Each row is a point on a landscape with many valleys, with its height.
From any point a ball rolls to the lowest of the 2 points nearest to it. It stops when none of these is lower. Distance is the straight distance between rows; heights are no part of it.
<1500> height 65.2: [204 135 152 166  92 103 172 152  84  65  81 121 116 170 125 176 154 136
  97 101 177 129 147 110 102  99 101  72 123  69 185 131  94 147 120 143
 141 134  88  56  63 125]
<1146> height 48.3: [112 156 142  91  94 174  85  67 112 163 143 145 115 109  82 162 114 102
 159 140  95  93 164 138 115 132 175 175 139 140  85 101 142 144 147 135
  92 106 101 153 174 140]
<62> height 51.3: [204 118 108 157 102 121  92 120 111 105 159  94 138 173 148 135 169 124
 181 132 124 131 121 158 152 143  82 122 175  89  54 176 125 105 116 179
 174 113 118  94 119  58]
<1185> height 41.5: [103 117 150 129 162 159 164 116 156 136 121 116 128 135 117 110 149 128
 113 147 157 111 110 119 164 173 146 124 217 163 142 167 127 180 137 129
 133 160 172 178  64 135]
<86> height 54.2: [ 99 127 124  77 135 106 105 176 191 201 120 169 148 102 147 104 124 134
 157 147  94 189 107 125 126  91 149 194 124 161 129 111 209  98 117 100
  67 137 144 175 171 133]
<395> height 58.0: [158 146 137  99 126 124 150 176  94 120 120  69 142 145 147 163 145 137
 128 118 109 173 147 145 144 158  64 126 109  99  94 129 126  96  80 151
 129 100 122  60 118  91]
<530> height 43.1: [135 137 103 125 133 127  71 124 186 167 165 127 192 133 110  93 127 149
 133 139 106 137 151 126 143 119 131 117 130 104 135 162 173 141  94 120
 108 158  91 165 112 124]
<1046> height 51.8: [130 109 108 118 160 133 106 127 132 165 131  78 159 135 120 131 131 163
 130 143 106 156 139 157 161 145  69 118 109  95  95 148 120 119 100 148
 120 121 117 108 138 133]
<790> height 46.2: [188 154 105 132  80 118 122 103  92 124  98  93 138 146  80 168 125 103
 164 107 100 143 140 131 158 133  88 144  50  51 120  91  95 101 147 150
 101  54 135  43 140 128]
<1116> height 30.7: [111 149 122 133 105 125 137 145 185 142 154 135 171 102 158 125  93 113
 160  68 132 116 115 103  89  81 157 119  84 131 147  52 123 132 134  92
 130 113 155 114 197 173]
<1133> height 24.4: [130 135 119  86 105 151  65  75 103 145 130 145 130  73  92 108 151 101
 142 114 190 116 124 143 155 134 112 177 116 114  89  96 160 147 118 163
 124 126 132 164 164 171]
<1194> height 39.1: [121  93 137 142 164 142 127 148 123 112 115 106 109 136 201 131 116 143
  92 133 113 130  77 128 121 105 106 111 115 158 130  95 103 130 140  94
 161 155 160 120 127 124]
<29> height 58.3: [107 116 139  98 107 144 114 129 112 126 161 136 175 103 113  77 159 139
  79 127 192 110 144 113 151 159 125 138 123 109 149 148 150 176  90 154
 124 153  86 186  48 123]
<364> height 41.3: [ 69  99 103 139 151 153 158 159 128 125 103 163 113  56 134 103  93 147
 136 108 156 123 112 123 105 126 160  74  91 163 178 139 103 117 119 129
 110 146 130 201 123 181]
<1433> height 55.2: [122 163 134  87  80 119  91 121 102 112 177 148 180  96 100 115 136 106
  89  88 191 119 163  95 121 114 137 126  77  95 149 103 165 169 100 130
 107 135  73 167 101 130]
<943> height 56.2: [205 138 146 159  72 107 117  95 136  98 115 124 116 162 104 156 167 108
  98 126 166 103 133 184 124  68 174  97 167 108 127 134 108 187 189  96
 167  76 104  38 130 101]
<1428> height 51.5: [ 85 108 102 169 154 127 142 120 141 123 120 175  90 133 148  70  97 134
 163 127 131  77 115  99 113 121  92 152 170 119 147 126 143 130  90 139
 150 218 113 210  90 128]
<801> height 82.5: [113 107 194 106 107 189 146 112  65  78 102 128 105  97 143 146 132 106
 117 121 144 110  99 161 134 149 141 133 175 148 125 138 135 144 108 127
 142 100 118 116  79 135]
<1368> height 48.6: [183 143 144 159  78 150 137 127  95 108 118 113 166 148 126 138 163 147
 100 116 134 117 172 121  96 143 105 112  95  75  86 162  79 111 121 163
 128  74  70  79  97  89]
<1394> height 50.3: [ 72 114 139  67 134 111 109 165 134 186 113 132 135  94  89 108 150 141
  80 168 147 178 146 127 180 145 139 147  92  97 178 174 167 123 126 126
  89 169  99 165  98 163]
<1210> height 24.5: [ 98 115 144  76 114 152 140 166  92 188  91 141  96  77 114 170 129 139
 183 104 130 169  97 131 123 110  93 202 119 136 137  75 169  91  78 164
  51 118 144 167 153 176]
<159> height 76.1: [110 114 149 105 145 167 151 158 124 103 100 146  82 120 194 183  86 107
 151 110  81 142 118 107 121  84 150 101 148 140 197  99 143 145 121  96
 122 169 130 152 101 140]
<1266> height 52.1: [122 123 196 134 120 111 167 116  99 100  93 126  89 118 105 177  86 126
 149 147 108 149 143 113 108 156 147 114 113 143 117 137 112 125 152 128
 117  77 122  57 137 106]
<1049> height 26.5: [ 93 112 116 109 123  94 134 121 161 146 144 143 122 118 134 114 107 132
 171 107 129 119 116 132 122  89 150 131 127 153 149  89 147 132 120 142
 123 142 150 160 181 167]
<948> height 68.3: [125 141 125 112 130 102 169 156 112 110 135  96 163 126 119 144 171 151
  67 118 149 163 172 110 153 136 107  89  53 108 138 150  78 107 145 146
 122  89 132  57 123 135]
<1174> height 50.2: [187 163 126 151 117 129 106 117 121 116 101 102 125 153  96 191 129 117
 123 121  88 156 134 133 156 103 108 104  66  87 131 108  91 118 187  96
 124  62 137  14 155 110]
<1311> height 50.8: [107  94 126 133 142 132 133 129 109  97 145 141  89 153 155 114 115 112
 157 142 112  96 107 164 121 132 154 118 208 179 118 141 146 114 110 129
 144 136 130 168 107  89]
<1535> height 37.8: [120 131  96 101 140 113  89 108 155 186 153 139 146 153 133  98 161 113
 142 134 106 159 121 103 151 107 103 207 117 105 107 101 158  90 138 170
  91 132 168 163 182 123]
<24> height 76.8: [122 105 139 180 148 163 184 152  83 108  89 105 115 159 153 101 118 152
 130 123 104 132  47 180  99 185  85 162 164 156  77 155 107  53 122 168
 153  92 167 142 143 128]
<807> height 51.7: [ 81  68 158  68 134 121 126 148 148 175  93 115 127 126 117 105 152 119
 131 176 117 169  98 152 168 153 132 172 143  94 150 153 168 131 120 163
 112 141 126 162 114 136]
<745> height 58.1: [135 100 107 162 113 117 134 100 106  93 100 133  90 147  85 110 111 129
 160 147 133 103 151 145 133 170 121  93 144  64 126 180 108 113 113 182
 142 144  80 130  91 123]
<442> height 43.0: [120  93 146 158 157 136 143 106 112 117 128 106  93 174 111 113 148 113
 127 161 155  98  83 142 153 189 105 145 228 139 112 172 122 143 144 146
 171 154 176 160  90 108]
<107> height 51.9: [109 143 145 100 120 161  80 128 135 148 186 145 187  83 149 101 141 115
  74 103 169 131 118 112 125 130 143 135  84 127 109  94 160 158 114 115
 130 127 113 152 143 127]
<184> height 52.0: [136 147 151 110  97 186 102 104  96 136 118 146 113 130 126 148 117  99
 171 126  74 119 143 121 126 133 139 169 150 128 102 115 168 114 103 156
  87 111 114 162 104  93]
<925> height 28.1: [137 149 136 132 137 137 128  71 151  98 123 165 121  84 119 123 142 120
  90 117 204  96 175 112 128 131 165  91 157 147 132 129 102 172 156 117
 149 136 126 126 133 151]
<811> height 54.8: [124 115 113 172 160 112 123 139 163 161 120 140 106 145 117  61 122 140
 154 170 137  98 117 110 164 179  94 158 165 126 150 162 124 144 106 133
 138 210 149 199  50 100]
<1238> height 38.7: [162 178 103  64 119 119  85 118 170 166 166 120 217 125  89 113 145 147
 137 109 113 178 156 116 147 108 111 144 120  95 122 133 189 138 101 114
  84 122 103 134 151 145]
<513> height 43.8: [143 101 158 140 146 105 169 175 126  97  96  92 108 136 178 167 103 161
 126 127 103 175 106 127 117 107  95  86  93 142 159 119 101 131 129 100
 153 137 137  72 127 124]
<641> height 47.6: [152  93 112 164 159  97 126 157 179 130  98 121 129 166 195 108 119 135
 152 147 101 127 122  97 130 108  94 116 146 104 144 126 131 113  96 126
 160 201 141 121  96 118]
<739> height 59.5: [ 95 109  91 127 203 119 127 170 180 213 140  81 152 142 125 114 121 177
 134 176 109 178  93  90 162 142  65 161 132 129 157 154 120 125 115 104
  87 187 205 191 126 149]
<384> height 38.2: [ 74  93  76 146 162 150 146 154 154 117 126 137 121 113 150  91 105 135
 152 122 127 100  85 157 106 114 152  91 158 183 147 132 122  99 123 117
 126 159 170 215 134 159]
<1209> height 37.1: [103 133 109 139 144 142 166 116 172 122 146 150 141 123 135  87 133 133
 110  93 183  82 112 105 126 126 142  98 189 139 175 127 137 176 114 118
 166 184 152 189  98 150]
<460> height 56.1: [133 132 150 146  93 134 138 144  78 113 126 129 100 145 128 141 119 108
 188 128  72 126 123 130 106 170 117 161 114 133  75 127 135  62 110 174
 115  90 124 115 121  69]
<123> height 56.3: [116 146 124  79 180 135 104 124 166 151 125 103 138 133 154 141 136 116
  70 171  67 168 134 140 152 134 164 140 128 153  98 145 130 124 194  77
 145 114 143  93 188 128]
<607> height 78.4: [113  96 143 123 141 110 120 115 133 128 103 160  69 109 169 136  75  92
 169 156  67 115 106 153  98 113 178 150 138 184 119  81 138 124 152  97
 140 139 142 138 156 120]
<211> height 70.4: [102 129 175 111  98 133 190 129  64  62 113 162  89 111 112 152  96 124
 121  67 153  99 135 100 108 114 130 117 122 116 228  90 130 156  99 126
 119 141  84 149  93 175]
<238> height 65.7: [107 141 110  92 158  83 136 108 138 134 165 108 155 129 105 137 149 159
 110 120 165 162 149  85 171 112 113 110 118 132 153 138 132 159 139 124
 138 162 156 122 144 167]
<655> height 60.9: [ 96 121 150 122 123 132 121  90 112  91 122 149 107 126 100 101 134 118
  53 132 195  94 150 110 146 129 124 133 124  87 169 133 126 201 142 133
 148 143  79 148  78 136]
<504> height 56.0: [222 125 135 159  66 118 139 136  91 103 100 113 121 148 138 158 146 115
 184 111 129 154 117 152 116 162  93 113 142  63  52 169 127  83 113 186
 168 103 116  49 106  81]
<1383> height 36.1: [146 104 166 166 132 151 161 143 117 112 119 103 130 150 162 139 156 144
 103 159 152 129 110 135 128 152 122  90 166 123  99 190 102 131 122 127
 167 137 105  93  48  72]
<40> height 42.5: [140 136 127 143 117 181  90  90 123 118 146 146 120 172 113 103 157 100
 108 133 121  87 111 134 133 122 130 159 173 120 107 115 150 155 139 182
 154 127 140 161 126 133]
<1152> height 53.3: [159 132 119 137 141 151 122 194 153 146 141  97 182 149 190  96 161 172
 120 132 105 144 115 131 125 143  50 153 133 147  82 137 128 119  66 138
 134 136 159 122  94  78]
<525> height 43.2: [112 131 112 152 144  75 135 157 197 130 130 158 149 119 173  79  95 139
 120 136 136 134 139  78 121 111 119 113  99 119 172 113 140 148 100  99
 150 202 115 141  95 130]
<1379> height 30.5: [ 90  95  93 139 181 123 103 114 167 151 151 111 101 131 133 101 124 110
 113 178 139  68 138 170 142 171 185 104 189 155 116 184  94 156 162  89
 166 173 128 180 113 115]
<431> height 28.9: [162 136 125 167  87 119 137 104  86  70 144 115  95 183  61 154 118 125
 148 122 120 111  95 185 137 127 132  94 164 129 119 135 129 124 154 154
 152  77 141  76 137 113]
<333> height 55.4: [ 85 125 138  85 148 107 100 162 146 177 124 142 115 119  95 135 110 152
 135 174  82 188 131 150 149 119 162 151  99 170 136 146 181 108 143 107
  76 122 121 152 143 125]
<1119> height 25.9: [222 203  82  93  91 106 111  92 145 132 121 111 204 136  97 131 163 126
 133  98 107 177 169 109 164 108  94 128  89  62 110 141 122 107 127 132
  98  90 130  80 130 140]
<1475> height 57.5: [ 67 174 131  77 147  93  97 146 130 178 174 162 115  89 100 179 124 136
 121 113 144 181 143  87 133  80 184 147  77 145 155 111 174 125 168  74
  88 176 111 170 197 171]
<46> height 18.3: [ 94  95 145 123 153 150 137 127 147 118 126 110 100 145 153 141 117 116
  74 158 113 122 127 151 144 121 182  73 176 122 155 165 123 172 167  82
 158 144 102 124  95 111]
<270> height 34.6: [ 86  77  78 165 173 132 134 123 126 118 135 108  96 141 139  90 117 113
 123 154 129  49  84 203 104 157 171 103 189 175 130 155  89 112 151 112
 173 155 155 199 139 154]
<181> height 22.9: [ 75 160 111 114 133 126 137 133 187 186 149 178 148  99 106 119 101 134
 175 124 135 148 147 100 102  83 174 140 141 144 123 124 195 150 116 124
  96 155 117 200 149 157]
<613> height 71.0: [119 107 134 127 146 112 175 159 151 124 141  73 136 179 151 126 165 144
  98 146 111 149  79 141 150 140 112 120 152 151  97 151 105 120 154 132
 166 107 192  93 127  98]
<96> height 32.8: [158 133 144 120  87 144  91  85  79 109 121 135 130  79 109 121 146 122
 147  97 160 101 135 140 139 161 101 151  72 116 102  95 106 123 104 162
 126  80 104 116 146 140]
<895> height 31.8: [124  76 140  91 127 141 143 179  96 144 102 112 116 115 170 145 118 128
 167 109 103 165  99 125 114 115  65 168 146 124 156  84 148  95  62 180
  89 144 161 146 138 135]
<269> height 29.6: [ 84 120  80 125 152  95  77 105 151 179 169 169 100 103 130  99 102 118
 167 155 135 115 121 139 105 109 158 183 129 172  99  95 163 124 124 112
 129 180 151 182 194 147]
<1162> height 38.8: [108  89 131 193 165 138 161 110 101  90 102 127  77 148 145 116 127 118
 112 154 141  82  87 154 115 170 149  90 178 153 117 185  80 110 165 122
 177 143 141 148  97 127]
<834> height 37.0: [141  98 114 128 153 170 139 152 158 137 100  91 148 121 165 104 132 141
 157 113 120 120  81 203 130 144 103 123 167 164  73 128 109 115 103 139
 140  79 165 127 160 123]
<75> height 66.5: [160 197 124  90  80 126 164 131 125 136 135  88 177 111 102 157 132 130
 144  53 129 123 154  92 143 141  88 161  45 121 108  62  95 126 136  91
 100  44 139  63 186 115]
<1027> height 61.8: [130 193 149 100 105 166  98 117 164 166 146 157 181  77 144 155 103  86
 123  79 108 129 176  54  96 117 185 129  63 106 142  93 126 112 138  62
  87 117  86 116 175 132]
<147> height 48.5: [ 84 138 157  56  97  93 137 158  86 161 103 143 131 106 100 158 150 135
 117 154 125 173 179 106 132 133 143 173  95  79 168 148 174 120  99 155
  69 150  68 146  88 147]
<1429> height 41.7: [160 157 142 173  71 154 139 110  83  67 148 160 122 143 100 108 122 137
 160  90 116  58 122 146  86 128 143 132 155 173 122 108 124 103 113 139
 127  79 118 152 129 121]
<729> height 49.1: [100 119 176 147 109 111 183 140  54  98  99 139  88 112  94 162  82 160
 152 142 115 130 158 106  84 169 119 118  90 141 156 139 112 117  92 161
  93 116 100 102 107 130]
<529> height 43.7: [ 74 126 146 125 129 133 188 171 110 133  99 180 113  59  95 130  97 171
 136 127 166 150 147 119 106 133 147 106 101 157 200 142 144 160 108 146
  75 137 112 174  92 180]
<942> height 46.0: [ 82 117 165 106 118 118 185 162  72 132  92 143 105  95 100 138 106 154
 127 164 143 160 176 126 106 158 131 152 104 114 177 161 144 161  80 171
  90 136  67 137  66 152]
<1056> height 44.7: [204 125 134 174 119 127 113 137 121 136 123  86 154 171 153 145 183 140
 111 150 146 152 130 149 145 141  89 101 155  65  66 200 108 118 119 123
 166 138  94  48  76  65]
<771> height 68.1: [155 133 160 156  62 114 172 155  65  53 115 126 100 143 113 176 113 120
 117  77 138  95 148 107  99 120 134  76 108  96 211 100  93 138 103 130
 119 104  76  98  82 134]
<1328> height 66.9: [127 162 126  88 146  92 135 118 130 127 174 102 190 110  96 138 144 155
  71 108 147 172 166 103 164 108 114 118  52 116 149 123 103 159 157 114
 124  81 122  74 169 157]
<1083> height 60.7: [133 184 119 135 100 158  94 110 165 132 145 178 139 109 130 127 111  98
 111 114 106 102 174  85 106 108 208 116 105 136 136 102 131 129 157  87
 117 124 109 136 143 113]
<840> height 56.5: [ 81 158 146  77 107  89 110 140 115 172 131 169  97  79  77 170 109 139
 165 140 117 162 165 114 134 102 184 161  92 159 155 119 187 102 128  92
  54 134  85 156 141 131]
<11> height 18.6: [112 159 123 115 115 104 160 104 166 128 112 181 115 145 101 110 103 132
 161 126 122 127 172  94 120 100 154 134 160 130 155 126 179 158 116 148
 103 163 113 166 106 130]
<754> height 72.1: [144  99 134 157 136  95 174 187 124 131 135  71 124 206 124 139 141 137
 118 171 117 187  78 124 153 167  76 114 176 114 123 169 146 131 132 163
 150 146 195  91  76  81]
<1061> height 29.2: [138  95  95 131 157 159  73 125 167 169 151 100 165 129 142  70 155 136
 132 140 119 113  96 185 146 142  95 179 146 148  76 130 130 144 131 154
 154  94 172 148 173 113]
<868> height 63.0: [160 169 132 103 123 144 151 154 121 122 116  98 145 122 134 162 129 149
 144  81 115 143 146 124 132 126  92 120  97 158  88  94 107  98 102 108
 117  74 144  67 158 108]
<1357> height 61.9: [105  88 113 114 204 125 134 141 126 138  68 103 114 119  97 142 124 107
 186 170 131 142 106 178 159 191 141  99 168 160  77 213 119 101 159 147
 109 127 170 148 118 128]
<833> height 47.3: [105  75 130 129 135 130 125 112  90 119 135 133  99 144 160 100 128 117
 145 116 127  97 106 126 123 133  88 157 153  90 142 112 144  97  83 187
 139 167 120 178 115 140]
<1242> height 58.8: [ 82 168 164  69 127 146 118 104 125 160 154 139 149  90 107 183 110 115
 102 104 124 149 157  81 122 106 164 141  67 115 142  90 135 149 159  88
  95 129 100 140 183 172]
<1033> height 47.0: [120 119 126 174 108 120 158 146 114  84 145 152 122 134 139  91 109 150
 155 101 139  81 123 138 108 124 133  99 151 164 149 140 133 110  82 151
 140 142 117 164  90 119]
<1538> height 28.6: [123 142 128  86  73  57 131  75  89 118 133 118  89 157  58 167 130 112
 191 132 105 141 152 105 146 118 128 159  89  83 142 101 148 110 138 152
  99 124 119 111 146 131]
<1384> height 79.1: [128 143 130 150 115 158 101 112 128 124 130 186 105  91 133 111  87  96
 141 125 122  83 109 138  83 122 175 155 114 186 128  59 143 146 147 114
 139 121 158 142 167 154]
<387> height 52.9: [ 94  90 138  74 113  95 132 174 144 191 121 146 116 131 135 116 158 127
 156 151 105 178 113 133 137 107 119 209 152 115 149 121 192  98 103 173
  63 141 132 187 129 122]
<599> height 68.5: [167 188 126 106 115 129 122 105 122 119 165  97 191 144 111 155 148 135
  78  69 158 137 139 116 143  89  86 143  69 125 109  70 109 175 145 107
 123  52 138  57 169 137]
<1267> height 34.4: [129 117  70 124 164 144  71 130 206 192 165 113 162 129 178  76 129 119
 125 148  80 142  95 145 128 106 103 194 117 123  87 102 138 106 134 123
 131 118 168 147 206 126]
<978> height 45.7: [154 165 107 136 111 182  80  54 114 133 156 132 115 132  94 144 117  98
  97 144 116  71 156 152 103 129 169 154 166 117  95 105 129 191 157 139
 138 116 103 126 161 150]
<1468> height 40.5: [146 107 130 124 118 121 138 151 106 120 111 106 139 168 174 138 134 114
 135  86 110 115 110 110 106 115  69 149 111  84 153  73 130 103  77 179
 128 137 141 121 122 155]
<1439> height 33.5: [168 158 103 177 113 129 132  63 102  86 144 144 115 139  77 149 110 138
 148 115 125  85 147 137 113 110 134 115 126 130 124 109  85 138 157 133
 135  79 143  85 165 155]
<544> height 73.3: [135  72 104 141 140 102 157 184 133 151 145  66 130 183 130 110 132 124
 165 166 111 182  71 149 147 197  75 156 188 119  77 191 131  75 126 184
 144 111 198 113 127  53]
<325> height 80.6: [128  90 172 146 114 159 128 117  68  88  96 135  79 105 160 146  94 111
 159 105 112  88  69 178 101 143 145 127 166 172 142  95 110  89 115 111
 141 104 125 131 142 152]
<1521> height 33.0: [168 164  99 175 126 152 127  96 164 115 143 157 161 116 109  90 137 139
 115  93 198  99 130 112 126 107 131  83 151 130 134 128 128 177 121 141
 150 151 150 146 122 165]
<1050> height 60.3: [118 172 106 132 156 117  85 109 178 155 206 137 187 132 164 112 125 119
  73 129 115 133 151  93 106  91 153 126 100 130 105 104 136 138 156  80
 152 156 121 114 185 133]
<609> height 74.3: [121 154 140 142 131 161 150 126 120  90 141 151  87 154 159 164 104 106
 109  70 115  89 121  82 105  67 147 101 151 133 189  69 136 159 142  96
 149 168 132 147 129 147]
<1424> height 31.3: [187 193 110 103  89  80 113 100 133 126 111 159 170 132  95 105 160 111
 134 117 125 163 181  79 148 128 134 146  58  79 143 116 152 111 142 141
  86 130 114 108 118 142]
<104> height 35.0: [175 140 152 162  45 121 154 133  66  67 115 115 108 154  57 156 115 132
 174  99 107 105 126 146 107 154 126 111 129 129 131 116 112 107 110 145
 105  56 113  98 114 107]
<1308> height 60.2: [101  81 143 125 147  96 146 120  86 115 105 113  90 122  76 137 109 117
 169 172 155 143 132 173 144 204 136 100 152 109  97 220 121 112 142 182
 129 134 110 127 100 114]
<1370> height 54.1: [147 134 104 165 104 147  91 129 133  88 156 154  87 157 153 125 126  95
 128 127 110  54 140 165 107  94 181 101 195 165 120 115 140 128 130  96
 161 140 109 134 117  77]
<438> height 25.1: [ 96 121 121 102 183 116 117 116 185 136 142 137 113  98 144 119 109 117
  78 168 140 109 178 135 140 139 208  80 173 167 157 184 110 171 177  59
 152 155  93 146 123 121]
<1017> height 48.9: [163  95 144 153 137 136 171 168 108 109  74  79 113 162 176 168 133 136
 131 115 114 162  69 152 119 134  70 106 138 101 114 129 106  98 127 148
 164 115 170  53 123 128]
<650> height 54.9: [187 134 130 196 119 114 141 122 154 115  99 125 109 144 149 149 168 127
 111 140 156  98 130 162  85  70 184  86 158 156 122 146  73 143 194  87
 174  98 131  40 155 111]
<1397> height 55.3: [183 152 122 167  94 132 131 124 138 125 122 128 176  99 145 127 156 138
  94  93 166 117 172  95 101 110 106  87  52  92 109 130  40 113 125 121
  98  46  82  57 141 123]
<1168> height 57.7: [167 149 128 174  93 153 115 134 156  95 105 163 113 134 137 137 126 110
 141 105 118  83 146 117 110  93 178  69 124 140 132 121 119 114 125 102
 131 117 113 112  97 103]
<1385> height 58.2: [132 150  88 122 190 122 102 102 190 169 166 108 184 132 155 105 155 137
  50 177 106 133 142 124 141 130 162 132 120 136 101 155  89 143 190  62
 171 131 140  91 172 138]
<1040> height 39.8: [137 159  97 116 138 152  94  75 135 160 163 168 142 135 106  89 167 100
 139 135 135 123 127  99 123 120 121 216 174 140  83  98 162 136 146 182
 118 137 180 185 175 135]
<1060> height 32.5: [ 99 139  82 106 160  97  58 128 149 194 145 163 124  62 133 119 111 131
 156 151 137 178 126 128 130 110 135 160  67 148  96 105 160  86 140  82
 101 170 143 153 203 150]
<601> height 48.4: [ 77 117 137 102 156 172 103 117 131 149 156 145 128  77 162 109 133 112
  86 133 152 115 117 119 126 130 149 128 127 158 127 119 138 153 125 105
 141 173 127 183 117 139]
<335> height 53.0: [183 150 104 168 137 120  94 119 150 122 119 134 106 125 123 168 120 126
 106 137 120 137 149 139 129  81 155  91 106 157 127 115  73 135 190  68
 142  94 143  47 177 119]
<281> height 72.4: [113 151 169 134 124 151 158  94  74  73 141 151 102 100 121 169  99 134
 139  71 150  77 136 113  97 112 149 103 175 175 166  92 121 151 114 108
 131 143 108 134 135 169]
<32> height 45.8: [136 135 129 175 124 165 150 183 137 127 129 125 164 130 187  92 151 162
  91 124 125 113 125 119  95 129 107 118  79 143  89 145  98 103 101 138
 143 116 119 123  96  91]
<287> height 69.8: [140 140 140 123 137 112 164 173 137 114 132 100 170 165 152 117 185 152
  73 112 133 150 118 111 152 116 102 115  93 126 142 112 113 134 148 145
 159 111 170  89 104 117]
<162> height 40.1: [ 95 128 102 134 146  77 107 144 162 129 156 185 116  77 127  75  87 136
 131 147 158 128 153 114 116 126 154 112  96 171 159 136 156 151 110  94
 127 175  97 170 108 105]
<993> height 33.2: [180 174 115  89 105 158  80  91 152 143 130 120 179 123 100 150 151 121
 125 110 113 144 172 144 155 118 136 117 133 117 100 126 145 141 135 116
 105  94 132 102 164 135]
<1001> height 52.4: [145  87 112 175 118 108 138 167 129  94 103 131  89 177 165 123 122 108
 131 132 127 108 117 135 126 126  88  98 160  73 165 137 140 126  85 149
 165 190  94 124  47  89]
<1093> height 27.1: [140 116 156 167 121 161 126 109 121  96 132 125 108 159 151 139 150 111
  53 146 156  85 134 144 126 111 149  93 159 103 121 173 115 170 156 105
 162 114  66 110  71  87]
<379> height 24.1: [142 146 130 115  96  75 132  73 122 102 138 143 104 172  98 125 118 121
 175 141 109 117 164 110 126 124 122 146 148  91 119 124 160 143 107 169
 128 145 103 138 123 108]
<1415> height 62.7: [140 103 155 126 111 106 157 155 105  83  93 124 123 156 123 135 144 105
  58 127 167 123 138 111 143 135 109 108 115  63 199 135 130 175 129 148
 152 144  78 100  43 127]
<1012> height 32.9: [113 130 164 117 138 131 149  79 133 104 118 134 157  95  95 113 157 142
  88 139 185 127 149 113 135 156 159 116 109 151 114 159  88 161 160 151
 128  74 128 109 137 157]
<13> height 58.9: [124 131 120 106 176 134 117 185 166 201 145  90 189 129 157 102 136 169
 111 157  96 191 120 104 150 155  78 150 131 138 125 147 151 121  84 110
  95 166 158 155 107 116]
<976> height 64.6: [ 94 100 119  85 175  75 138 163 138 143 132  95 111 133 107 137 137 167
 145 162 131 182 121 123 185 140 105 119 141 161 157 147 142 132 130 131
 117 176 165 146 133 146]
<280> height 47.2: [114 105 111 137 176 129 105 119 181 165 127 116 146 130 137 116  97 152
 132 170  98 141 129 134 147 119 128 102 131 128 122 156 130 140 140  95
 133 154 131 128 146 136]
<7> height 77.6: [ 70 115 158  99 126 152 158 108  96 136 107 159  59 102 165 165  96  86
 171 125  91 106 121 104 108 102 176 162 141 151 166  91 149 106 134 104
 110 155 126 174 131 146]
<1487> height 74.8: [155  91  92 187 143 144 192 179 123 123 102  80 107 171 157 108 130 135
 160 131 123 165  25 177 119 184  66 145 184 134  45 177 111  45 151 171
 169  79 207  94 150  79]
<1090> height 54.3: [121 137 148 103 152 125 149 125 144 134 106  93 118 141 131 164 104 125
 124 156  80 169 129 148 131 142 148 123 121 145  74 148 112 114 180 103
 139  70 145  54 174  96]
<1172> height 32.3: [127 166 127 124  79 109 132  60  87 115 151 131 113 124  56 153 113 120
 153 102 119  91 153  93 115 121 141 143  84 123 140  75 107 125 139 131
  97 100 128 127 166 155]
<1262> height 18.8: [ 83 103 144  57 126 132  91 122  98 172 115 135 114  75  93 143 142 135
 160 128 175 152 113 156 153 111 119 184 133 140 114 103 175 129 101 149
  91 136 132 167 161 170]
<283> height 40.9: [185 136 135 128  48 119 119  81  90  86 110 106 152 153  94 135 153 107
 134  97 132 104 141 133 127 143 106 145  77  54 111 107  86 136 135 164
 126  49  97  85 122 130]
<1250> height 34.7: [107 115 115 143 150 119 143 147 155 109 151 112 145 114 171 131 105 151
 106 104 120 123  84 126  89  72 114 114  77 162 141  73 101 146 147  99
 168 131 160 109 190 174]
<990> height 36.4: [108 159 117 109 161  92  54 115 128 150 140 173 118  83 117 116 124 125
 111 151 138 157 164 103 146 122 146 126  84 155 140 129 162 110 129  71
 103 172 103 142 145 125]
<1517> height 55.6: [123  99 107 135 131  91 133 135 125 134 121 123 104 169  98 100 113 136
 141 156 118 122 151 136 151 155  86 117 159  53 171 159 148 142  96 152
 139 184  90 143  69 116]
<887> height 44.2: [119 121 120 127 164 122  90 129 130 131 164 124 137 130 177 120 150 120
  62 138 153 113 122 111 138 113 118 105 111 127 137 117 110 141 123  91
 168 177 125 134 109 118]
<374> height 57.3: [121  96  87 163 189 110  99 143 189 178 117  92 124 140 137  89 114 138
 149 194 109 127 102 100 163 177 100 139 131 130 135 170  92 110 140  86
 129 205 194 189  90 119]
<1161> height 38.6: [103 146 149 139 137 166 153 120 125 117 141 143 152 103 155 107 138 149
  73 116 145 113 139 120  98 155 152 122  88 178  91 128  88 125 132 116
 134  91 130 127 135 116]
<483> height 35.7: [171 153 118 157 113 103  89  96 134 100 109 157 138 140 107 112 141 105
  82 135 142 134 173  91 151 119 122 105  73  70 153 128 117 132 156 128
 122 122 102  96  97 121]
<1110> height 63.5: [ 87  89 133  99 179 114 161 153 107 112  94  98  94 128  95 172 109 144
 165 155 129 169 116 162 146 151 138  81 160 182 134 157 124 124 142 127
 112 135 153 142 130 145]
<1051> height 78.8: [137  92 146 177 132 171 161 133  88  86  90 135 104 130 189 107  95 120
 156 113  90  92  49 192  77 155 140 150 200 195  99 142 121  55 122 129
 146  95 148 161 140 137]
<1533> height 59.3: [143 138 126 141  90 125 118 119 152 113 173 125 169 107 123 131 133 133
 116  84 157  97 169 118 110  99 155  76  75 123 127 104  76 130 134 104
 121  65  91  93 169 134]
<837> height 43.9: [167 103 125 166 129 176 135 136 124 116 116  99 118 164 168 137 149 127
 125 106 109 117  58 171 113  99  91 139 171 133 101 101 118  99 125 133
 160  88 168  94 159 127]

Where does a ball stop that starts at each point below?
<739> => <1262>
<599> => <1119>
<325> => <1328>

Call two points neighbours if one is among the 2 nearest of the other. Go from one point of each pair to the other, from neighbour to neighbour, staying as low as possible. Name the highest point that can't be avoided.
<1194> / <1061> => <1017>
<11> / <431> => <1439>
<46> / <925> => <442>
